Each row is a point on a landscape with many peaks, with its height.
From any point a climber steps to the highest of the 4 points nearest to it. It stops when none of these is higher. Distance is the straight distance between rows; heights are no part of it.
Z962: [ 89 134  96 121 151 153  87 129 127 108 151 135 157 155 122 167]  height 694
Z391: [172 137 193 155  82  87 182 129 121 154 126 118 107 132 129 126]  height 720
Z530: [159 140 194 146 110  95 176 121 139 153 127 129 105 117 128 114]  height 604
Z856: [101 152 124 125 152 129 107 141 155  81 112 158 133 176  85 169]  height 722
Z342: [ 65  95  69 106 208 152  73 167 106 141 162 149 151 133 174 160]  height 266
Z251: [ 65 122  93 121 198 143  90 153 126 107 149 161 145 150 132 147]  height 201
Z65: [153 152 213 157 127  78 182 155 155 140 113 144  64 118 112 136]  height 583
Z595: [ 69 144 108 148 193 117  98 162 148  70 117 188 137 185 107 167]  height 682
Z542: [167 135 175 145  59 111 162 114 122 133 118 108 123 137 114 135]  height 714
Z354: [163 105 158 130 111 105 189 126 120 171 118 127 112  97 161  73]  height 664
Z373: [148 119 152 120 103 125 161 113 135 144 126 118 125 104 130  88]  height 591
Z458: [101 146 133 115 146 141 120 122 140 100 122 143 135 147  93 143]  height 725
Z626: [138 130  94 130  86 164  82 102 109 117 146  80 147 140 114 160]  height 735
Z470: [ 81 138 106 142 171 132  76 156 135  85 131 159 158 203 112 198]  height 651
Z394: [154 120  69 135  87 160  62 101  97 137 160  60 146 124 144 157]  height 723
Z75: [150 134 161 131  97 119 161 110 137 140 118 125 124 117 117 106]  height 598
Z866: [104 155 120 127 137 141  92 132 145 100 134 140 145 172  95 174]  height 744
Z413: [146 123 159 125 129 111 179 129 138 159 125 134  99  88 146  74]  height 693
Z901: [179 117 186 160 103  84 199 130 117 179 132 124 109 113 154  95]  height 507
Z57: [126 139  93 138  92 159  67 106 121 111 144  75 143 162 110 185]  height 742
Z539: [160 113 137 123  87 125 153 104 114 151 131 109 137 105 136  91]  height 652
Z623: [163 100  92 118  82 149 125  96 110 155 130  87 156 112 152  96]  height 711
Z388: [141  99 101  83 145 134 160 132 133 165 112 141 102  74 155  55]  height 771
Z355: [111 172 188 143 171  97 168 158 175 101  90 163  61  94 114 118]  height 606
Z689: [ 95 119  93  97 165 155 105 125 127 122 145 143 133 118 125 120]  height 116
Z351: [138 159 186 133 125 110 166 137 157 128 106 152  91 125  96 126]  height 455
Z669: [ 77 107  72 100 201 151  88 156 127 132 147 153 137 119 144 125]  height 781
Z547: [192  96 171 171  79  85 186 120  92 177 117 105 137 112 184 101]  height 538
Z272: [ 80 129  92 112 175 152  96 134 122 117 155 140 142 138 126 142]  height 58
Z778: [141 131 120 127  83 138 115 101 119 121 136  95 143 131 113 126]  height 721
Z40: [134 156 131 129 102 135 100 120 138  96 119 116 145 170  83 181]  height 779
Z540: [179 116 173 153  62 104 164 106 109 151 123 102 135 121 141 111]  height 670
Z261: [103 153 155 124 163 126 147 138 151  96 107 162  91 104 107 109]  height 655
Z582: [111 126  79 120 129 163  57 121 101 137 167  85 158 146 137 181]  height 505
Z755: [162 115  99 136  71 144 115  93 103 134 133  75 156 118 131 119]  height 697
Z344: [192  98 127 148  56 125 152  99  93 149 118  85 160 108 169  99]  height 785
Z485: [129 102  78  79 137 151 117 115 125 156 138 124 137  99 141  91]  height 792
Z759: [168 110 121 130  68 133 138 103 110 144 123  95 149 114 139 101]  height 705
Z368: [168 145 191 136  73  91 162 119 136 135 113 115 110 138 104 148]  height 727
Z162: [113 135 151 121 174 119 166 145 152 121 103 150  69  59 131  78]  height 793
Z97: [ 77 124  85 122 178 152  68 144 111 129 168 133 162 147 149 176]  height 153
Z307: [142 158 157 122  87 117 133 120 148 110 108 129 119 146  95 152]  height 702
Z576: [134 107 118 102 145 131 162 127 136 147 117 137 110  79 146  61]  height 765
Z16: [101 125 111 106 169 148 129 129 138 113 124 150 117 100 117 105]  height 296
Z81: [122 155 109 133 120 139  80 133 144  83 115 132 144 196  84 201]  height 676
Z753: [104 113  72  92 164 158  84 130 111 143 157 126 148 126 142 131]  height 461
Z453: [104 135  97 113 136 155  96 118 119 129 152 116 147 137 117 143]  height 394
Z829: [204  69 162 161  89  90 180 120  66 179 102 102 163 117 211  93]  height 429
Z536: [ 71 138 115 120 188 138 112 148 149  85 125 170 118 125 106 128]  height 758
Z478: [138 146 109 138  84 145  87 101 124 111 136  91 143 153  94 169]  height 746
Z169: [179 148 216 158  93  69 184 148 134 152 118 133  83 143 118 152]  height 775
Z285: [ 62 120  98 189 208  91  94 210 139  85 137 205 140 208 150 182]  height 340
Z761: [134 143 145 118 103 140 126 111 139 123 121 118 131 133 103 127]  height 683
Z431: [ 93 133 132 117 180 128 143 138 153 109 107 162  94  86 120  93]  height 787
Z73: [ 67 148 120 147 198 120 111 161 154  59 102 193 112 149 109 136]  height 701
Z46: [179  93 126 119  84 120 173 109 107 166 113 106 140 103 169  71]  height 710
Z970: [112 123  70 105 140 160  72 122 111 148 167  97 150 134 139 147]  height 789
Z312: [114 127 128 103 172 127 163 135 151 131 109 149  85  66 145  67]  height 749

For each start below, name every point that the climber comes to, in order.
Z540 => Z391 Z169
Z16 => Z431 Z162
Z413 => Z576 Z388 Z485
Z689 => Z753 Z970
Z285 => Z73 Z536

For each start below, name the point where the climber stops.
Z626 => Z40
Z394 => Z40
Z901 => Z169
Z354 => Z344
Z539 => Z344
Z373 => Z485
